A landscape with many valleys, sampled at points; each row gives a point and its height.
A ball rolls from a point to the lowest of its 4 nearest points, and stops where none of them is lower. Distance is the straight distance between rows; heights are no part of it.
z_543: [111  90 142  57 167 101 156 106 121 115  99]  height 319
z_982: [158 103 123 130 127 118 134 147 129  98 102]  height 691
z_495: [124  67 150 108 112 105 186  96 123  89  94]  height 200
z_90: [158 138 131 190 121 140 115 143 138 134 139]  height 684
z_808: [129 124 109  80 141 113 127 147 133 129  95]  height 458
z_987: [ 86 165 145  76 153 132 125 147 140 194 110]  height 310
z_364: [152 170  81 155  78 137  99 147 168 168 142]  height 563
z_992: [ 79 129 182  68 176 123 139 104 119 155  91]  height 250
z_746: [170 164 104 201 101 102 105 151 156 153 123]  height 314
z_577: [117 149 119  67 162 106 120 152 136 160 102]  height 318
z_873: [ 97 190 114 126  93 153  92 118 134 124 227]  height 269
z_424: [152 125  99  91 131 108 131 159 138 114 100]  height 674
z_794: [165 111 156 187 135  98 156 116 124  98 109]  height 891
z_853: [101 139 142  52 199  70 123 121 125 150  91]  height 208
z_741: [105 149 128 123 107 186 107 141 126 141 164]  height 328
z_32: [129 128 139 123 115 168 126 148 128 125 133]  height 220
z_58: [ 91 141 167  63 181 103 136 119 133 150  94]  height 191
z_867: [126  90 108  69 161  87 156 105 114 100  96]  height 367
z_301: [153 107  81 107 138  73 124 126 133  91 109]  height 480
z_691: [130  83  82  82 161  74 130 107 118  88 101]  height 395
z_102: [140 104 128  87 140 117 152 123 112 103  96]  height 424
z_920: [141 166 112 167  80 150  92 144 145 148 163]  height 642
z_350: [103 136 149 117 117 194 118 127 117 141 155]  height 299
z_282: [123 144 147 209 109 162 112 110 117 131 169]  height 547
z_589: [104 124 137 154 108 191 114 117 119 122 171]  height 207
z_560: [165  88 108 123 133  82 142 116 125  86  99]  height 443
z_974: [134  68  58 109 150  67 129  87 122  73 106]  height 379
z_725: [103 177 103 104 113 152  98 151 148 190 151]  height 462
z_441: [163 125  94 129 112 103 118 160 146 123 101]  height 594
z_48: [141 140 121 133 111 160 109 154 131 133 139]  height 501
z_744: [186 115  88 149 133  64 127 150 137  95  98]  height 579
z_194: [146 111 143 150 113 152 119 147 118 120 123]  height 620
z_836: [ 81 149 149  84 155 165 134 142 123 169 123]  height 337
z_260: [153 123 159 211 138 124 140 115 113 132 134]  height 158
z_949: [ 99 114 163  83 144 161 147 133 121 141 113]  height 134
z_180: [125 105 155 164 107 166 139 111 130 121 134]  height 641
z_927: [158 151  86 157  91 116 112 157 170 155 116]  height 408
z_580: [168 127 118 164 126 113 121 149 142 122 115]  height 755
z_990: [137  71  97 104 148  79 143  82 114  74 107]  height 347
z_405: [140 126 151 187 112 155 136 132 119 119 133]  height 827
z_295: [ 94  99 157  74 150 131 170 116 112 122 102]  height 378
z_220: [117 123 143  65 162 111 145 129 117 135  92]  height 255
z_750: [169  96 126 144 132  85 134 127 127  90 102]  height 564
z_6: [134  51 130 131 120  85 183  74 116  72 104]  height 239
z_878: [146 104 137 134 119 137 144 132 116  97 107]  height 560
z_575: [ 94 158 169  65 183  80 114 128 137 171  90]  height 73
z_171: [112 177 103 153  79 143  93 123 135 131 208]  height 387
z_508: [162 141 116 174 105 138 113 159 141 139 134]  height 575
z_828: [116 109 106  60 181  77 129 104 121 116  99]  height 375
z_865: [132 165 122 204 109 135 107 117 127 144 194]  height 601
z_361: [120 144 118  90 134 140 114 164 138 169 114]  height 437
z_653: [176 116 128 190 135  89 131 133 120 109 105]  height 800
z_883: [ 89 157 124 105 128 186 102 143 127 157 157]  height 417
z_718: [157 156 121 227 124 112 123 135 131 156 137]  height 204
z_299: [125 179  87 138  72 161  90 131 148 160 188]  height 777
z_988: [132 141 135 183 101 162 108 124 125 130 176]  height 400
z_431: [155 111 172 203 131 115 166 111 122 101 117]  height 849
z_340: [133 122  98  80 151  90 121 152 136 120  91]  height 572
z_443: [ 89 153 134 135 103 176 104 114 120 115 209]  height 248
z_981: [ 66 112 177  82 141 169 160 120 114 147 113]  height 634
z_369: [190 134 107 193 119  77 123 149 149 122 100]  height 499
z_448: [ 74 131 165  90 137 183 136 125 122 154 136]  height 105
z_423: [102 171 133 141  85 175  99 110 107 107 218]  height 254
z_49: [151 125 152 214 119 142 135 116 117 134 152]  height 214
z_3: [108 152 128  86 139 159 118 156 134 170 127]  height 381
z_578: [132 102 150 127 122 158 142 132 123 106 108]  height 451
z_692: [ 92 141 154  73 164 135 121 144 123 158  98]  height 256
z_198: [105 185  89 118  83 160  95 141 139 153 201]  height 469
z_35: [143  81 158 146 109 103 165 108 118  84 109]  height 386
z_43: [140 164 142 240 155 141 155 106 109 157 171]  height 82
z_253: [128  59 109  82 143  89 159  85 118  80 103]  height 311
z_59: [ 98  94 176  95 124 173 163 114 124 125 117]  height 338
z_900: [122 167 112 166  89 158  95 115 128 135 201]  height 470

For each start below, name the point where the ball stops.
z_744 => z_495
z_725 => z_575
z_364 => z_260
z_282 => z_260
z_295 => z_448
z_808 => z_575
z_361 => z_575
z_543 => z_575
z_253 => z_495

Call two points neighbours if one is among the 4 nearest of the other. Go from one point of each pair to the other, from neighbour to neighbour, staying as low as possible. Name the highest point that can't be avoided.
z_575, z_495 => z_867
z_260, z_575 => z_282
z_448, z_32 => z_350
z_575, z_448 => z_836
